Each row is a point on a landscape with many valleys, with its height.
From any point a ball rolls to the lowest of the 2 points nearest to it. It stops when none of these is lower. Distance is the straight distance between rows; heights are no part of it.
(57) (h 5.21): [ 19 -14  -8 -27 -26   0   4  57  32  41  10  15 -19 -21 -26  21  -5  41
   1  -4]
(356) (h 3.94): [-19  75 -37  16   6  67  11 -25  -1  17 -25   2  89  37 -78  11 -44  30
  12 -19]
(657) (h 3.95): [ 40 -15  17  -6  22  48  48  -4  16  -1 -39  45 -19  59  73  25  10  32
 -34 -45]
(439) (h 5.39): [-19  -7   3   4  13   0 -21  13  20  16  11  -2  -4  18   6   2 -22  -8
   5   3]
(745) (h 5.30): [-36 -12  -2  38  -1  45  31   3 -27  16 -24 -42  24  50 -30  31   4  37
  22 -10]
(641) (h 3.56): [-34  51 -41  45  18  56  20 -35  -4  10  -6 -22  68  62 -39   0 -34 -10
  20  -7]
(292) (h 3.18): [ 42 -17  61 -27   0  32  51   6  16 -29 -45  44 -13   5  85  19  21  -4
 -33 -67]
(161) (h 2.28): [-17   3 -33  38  39  44   2 -15 -16  -6 -15 -36 -11  82  15 -27 -21 -11
  17  14]
(319) (h 3.76): [-30  43 -24  38 -17  42 -46  -7  44 -21  -8 -38  36   0 -69 -27 -14  -1
 -23  11]
(428) (h 2.91): [-26  14  12  33 -16  15 -32 -42   8  -3 -11 -95  11  19 -45 -10  15  -6
  -2  33]
(430) (h 6.93): [ -9  59 -16  -5 -11 -26 -34 -27   0 -42  15   2  21 -91 -64 -41  37 -17
  18  25]
(841) (h 4.71): [-14  27  -2  -3   6  -1 -27   9  25  29  36  -7 -15  41  24  46 -78  -8
   5  23]
(140) (h 2.26): [ 34  36 -32 -31  -2 -63  -2  36  -6  38  56  70 -32 -38 -13 -54   4 -26
  37 -10]
(476) (h 6.42): [  8  -9  -6   6 -12 -38 -23  24  -3  18  41   5 -84   3  37  39  -2  29
 -19  27]
(433) (h 5.73): [-33 -18  -4   2  11  21  -8   5  15  20 -18   0  36  -1 -39  -8  -1   7
  -3  -8]
(893) (h 7.07): [-12  72   8 -11 -48 -25 -47 -12  14 -24  29 -17  29 -48 -70 -44  67   9
  21  14]
(37) (h 5.58): [-34 -35 -16   0  26  33  25  21 -12  21 -37  15  22  34 -26  12  -2  39
   4 -24]
(281) (h 3.47): [ 53   7  32  -6 -11  -5  11  15  29 -18  -6  31 -60  -6 100  48 -22  -3
 -33 -44]
(891) (h 5.84): [ 14 -57  -8  47  39 -22  23  -7 -10  23 -31  31 -11 -24  -4  36  -7  11
 -33 -14]
(840) (h 6.19): [ 21   0  26 -21  36   1  -6 -19  -7   5 -24   9   1  -6  -2 -29  47 -24
  24   5]
(132) (h 5.81): [ 28 -27  90 -44 -14 -34  29   6  -4 -21 -14  20 -23 -58  78 -16  37 -47
  -4 -49]
(656) (h 3.71): [ 51  55 -63 -37  22   3  -9   8   3   7  13  76  17 -17 -47 -26   1  24
  42  32]
(469) (h 6.59): [ -37  -51   -4   74   -6   23   37  -26  -12   16  -18 -101   22   43
  -31    3  -17    3  -34  -10]
(221) (h 4.55): [-44  52 -34  12 -33 -22 -31  21  17   8  46   3  11 -21 -66  15 -12  24
   4   6]
(351) (h 4.33): [ 62   5  13 -26 -12 -21  12  21   4   7  15  28 -81 -33  74  75 -33   5
  -8  -3]
(129) (h 3.63): [ 63  37 -29 -44   2 -45  14  43  16  61  47  59 -31 -30 -11   2 -36  -1
  38  -2]
(659) (h 3.13): [ 41  27 -69   8  42  -3 -12 -14   9   2 -10  50  -2  -9 -44 -25  -8 -10
  30  41]
(590) (h 5.86): [  0 -45 -15  -4 -30 -22 -17  49   4  17  10  -9 -60 -27   9   0  -5  32
 -20  20]
(193) (h 2.54): [ 21 -60  60  -4 -35 -27   9  31  25 -41 -16 -16 -21   0  85 -29  45   8
 -85 -50]
(200) (h 7.08): [ 44 -10 -50 -15  60  34  15  12  21  14 -17  72   3  49  57   5 -86  -4
  -5  18]
(346) (h 4.61): [ 18  30  -6 -41 -27 -23  -6  52  20  46  40  34  -8 -36 -50  -3 -10  21
  31  -3]
(546) (h 4.12): [-20  75 -30  26 -37  14 -38   2  40  -3   8  -4  52 -30 -84  -6 -23  18
 -11   5]
(759) (h 2.20): [ 48 -22  56  -6  -6   4  28  -3  28 -45 -40  20 -39  -1 100  38  16   6
 -78 -81]
(256) (h 1.86): [-32  83 -46  13  18 -19 -48 -34 -29 -44  43  11   5   1 -13 -20  -4 -32
  43  43]
(744) (h 3.93): [-21 -54  58 -16 -34 -21   4   8 -19 -50   1 -36 -22  31 108 -26  63   5
 -52 -21]
(482) (h 6.35): [ 22 -31 -14 -21  14  57  29  50 -15 -24 -21  39 -25  21  77  42 -52  11
   0   0]
(909) (h 6.92): [ 23  17 -41   1   2 -28 -24   8 -25   5  55  26 -44  11  10  34 -12  23
  21  39]
(21) (h 7.27): [-29  66  -1 -18 -56 -24 -62 -15  13 -12  39 -26  -8  -6 -39 -53  34  -4
   5  32]
(621) (h 5.07): [ 77  -2   2 -33   6  10  16  36  -5  24   1  32 -50  -9  38  52 -25  47
  19  11]
(293) (h 6.15): [-13 -50  -3  57  41 -21  17 -30   0  20 -16 -26 -11  16  -9  38  -3   6
 -19 -17]
(311) (h 3.64): [-51 -59  19  10 -18 -60  -1 -11 -14 -19  29 -51  -9   1  20 -17  41  -5
 -28  28]
(885) (h 5.99): [  8  21   7 -29   5  23  -3 -20 -14  -2 -23   9  20 -16 -36  -3  46  12
  52  19]
(808) (h 4.06): [ -9 -69   4  25   9  38  20 -21  -5  19 -56 -61  58   5 -67 -21  20  22
 -37 -20]
(794) (h 3.19): [-11 -40  35  43  39  37  42 -30 -14   7 -47 -27  23  65  27  12  11  -5
   7 -51]
(901) (h 7.20): [-44 -14  22  11  13 -20 -18 -23 -16 -32  -6 -24  64 -60 -43 -28  -1 -54
  10   6]
(570) (h 6.27): [  5 -36  66 -29 -18 -32  17  16   7  19  -6  11  -8 -56  22 -11  21 -17
   6 -26]
(553) (h 3.70): [  0 -65  21  35  38  28  39 -14   3  17 -51 -42  35  38 -12 -20  22  -2
 -35 -29]
(147) (h 7.16): [-19   1  16 -31 -52 -33 -41  10  14   0  41 -23 -25 -37 -11 -20  22 -18
  19  22]
(780) (h 6.18): [ 11  21 -46   1  11  15  -2 -24 -12   4 -17  21  31  11 -74   6  43  50
  21   5]
(169) (h 4.54): [ 21  11 -16  -9  16  37  16  -5 -22  17   1 -15 -28  52  15  61 -19  42
  44   5]
(575) (h 1.26): [-33  40 -23  26  10   5 -30 -52 -29 -37  11 -28   5  23 -14 -21  14 -35
  29  38]
(251) (h 6.48): [ 25   8   2 -47  10 -21 -15   2 -37 -12  21  34 -36 -31  15 -39  40 -29
  47  20]
(399) (h 4.19): [ 27 -17  68 -19 -49 -21   6  33  34 -32   6   6 -68 -15 108 -37  27 -28
 -73 -66]
(680) (h 6.65): [ 51 -14 -30 -18  37  59  28  30  14 -39 -18  58 -26  47  98  25 -68   9
 -32   2]
(781) (h 3.89): [ 19  41 -41   4  23  20  -7 -16  11  26  30 -17  -1  57 -11  47 -60  29
  20  27]
(379) (h 7.57): [ 55  22 -34 -17  61  -3   0  -8  29  29 -10  53 -24  51  16 -10 -33  -8
   8  22]
(326) (h 5.98): [ 25 -37 -14 -37  25  45  21  59  20   1 -33  87  -2 -27  46   8 -54   5
   1   1]
(349) (h 6.73): [  3 -21  45 -14 -37 -64 -10  26  -6  26  40 -10 -14 -68 -20 -23  50  -4
   6  -4]
(156) (h 4.30): [-14  30 -34  -2   9  65  21 -11   6  23 -59  22  96   5 -80  -3 -12   4
  -2 -22]
(831) (h 4.99): [-35  20  11  26   7  19  16 -20 -35  17  22 -44  -3  67  -3  52  -3  28
  27   7]
(611) (h 4.40): [-40 -55  46   8 -37 -40  19  -4 -15 -15  15 -30 -20  24  65  -7  44  18
 -36  -9]
(778) (h 5.38): [ 42 -59   0   5  25  -5  28  19  27  23 -30  45 -37 -16  24  41  -6  24
 -38 -37]
(353) (h 2.33): [ -29  -45   47   18  -24  -21   -4  -30   -9  -18  -15 -111   16    2
  -35    0   32    4  -20   42]
(174) (h 7.06): [-21   9 -34  13   0   8 -29  -7 -14 -46 -10  -9  29 -56 -58 -23   3 -21
  11  29]
(354) (h 4.37): [-13 -16 -28  19  13  62  16 -20  -7  25 -71 -17  75  -4 -94 -11  -6  16
 -26 -20]
(651) (h 8.09): [-32 -53  97  -8 -50 -51   4 -19 -14 -18  28 -59  -8 -29  71  10  11 -46
 -33   6]
(562) (h 7.31): [ 53   4 -46   4  45 -31 -20   5  -6  10  11  30 -49  23  17  13 -21   6
   7  15]
(662) (h 6.39): [-24 -33  -5  72  13  -8  21 -59 -14  14 -15 -79   4  23 -41  30  11  12
 -19  -4]
(192) (h 1.78): [-42  13 -17  25  31  33  -4 -33 -17 -32 -29 -38  19  59 -16 -41  10 -14
  29  17]
(94) (h 3.33): [ 23  38 -46 -43  -4 -10  -3  34 -21  17  24  81   1  -9 -15 -45  24  16
  56   5]
(598) (h 5.66): [-29  -1  23 -31 -22  -7   5  43 -33  11  31  36  -4 -16  35  27  -2  -3
  37 -14]
(604) (h 5.20): [ 48 -15  74 -42 -58 -27  18  22 -16 -42  16  17 -62 -51 100 -27  37 -48
 -39 -49]
(528) (h 7.38): [-58  -7  35  11   6 -44 -27 -25  10  -6   6 -33  39 -13 -15 -37   0 -57
  -8   5]
(236) (h 4.91): [-78  41 -15  -1 -52 -22 -28  12  -1 -12  51   7  46 -49 -43   5 -10 -10
  13   9]
(707) (h 2.95): [-47 -42  19  19 -27 -55 -11 -36 -13 -45  25 -83  26 -18 -22 -17  46 -22
 -15  42]
(45) (h 2.48): [-10  57 -71  30  30 -24 -19 -26   6 -33  13  40  32  -4 -30 -30 -22 -26
  21  23]
(283) (h 4.69): [ 69 -32  -7 -29  29  40  49  24  26  29 -41  66 -25  25  35  41 -21  44
 -31 -28]
(508) (h 7.70): [-51 -20  69   4 -36 -35  -5 -40  -7  -9   8 -68  21 -27  28  -5   4 -68
 -12  19]
(48) (h 2.96): [-23  34 -27  22  36  47 -10 -22  11  27  14 -23  22  85  11 -19 -56 -26
  17   9]
(801) (h 6.74): [ 20  44   2 -19  -2 -23 -35 -29 -25 -20  26  15 -19 -68 -32 -32  38 -37
  52  29]
(320) (h 5.60): [ 53 -17  -6 -43  12   1  19  61  -6  13  -6  62 -35 -48  29  11 -28  10
  13   0]
(219) (h 3.36): [-34  -2 -14  43 -19  31 -20 -30   6 -16 -32 -80  69   1 -77 -40   0 -15
 -32  12]
(609) (h 5.31): [-64  15  19 -13 -37 -15  -7  18 -25   8  33   6  19 -17  -8  42 -14  -4
  39  -2]

Call two points neighbours if one is among the 2 nearest of the other. Go from one point of each pair to the other, from neighbour to neighbour, staying as low as possible. Name the highest point that can't be avoided.
(575) / (794) => (354)
(193) / (353) => (611)
(781) / (885) => (780)
(575) / (140) => (656)

Two balls start at each pair of points below. Name the first point that both come to, or write -.
(200) / (778) => (759)
(156) / (656) => (575)
(528) / (893) => (430)
(909) / (609) => -
(37) / (662) => -
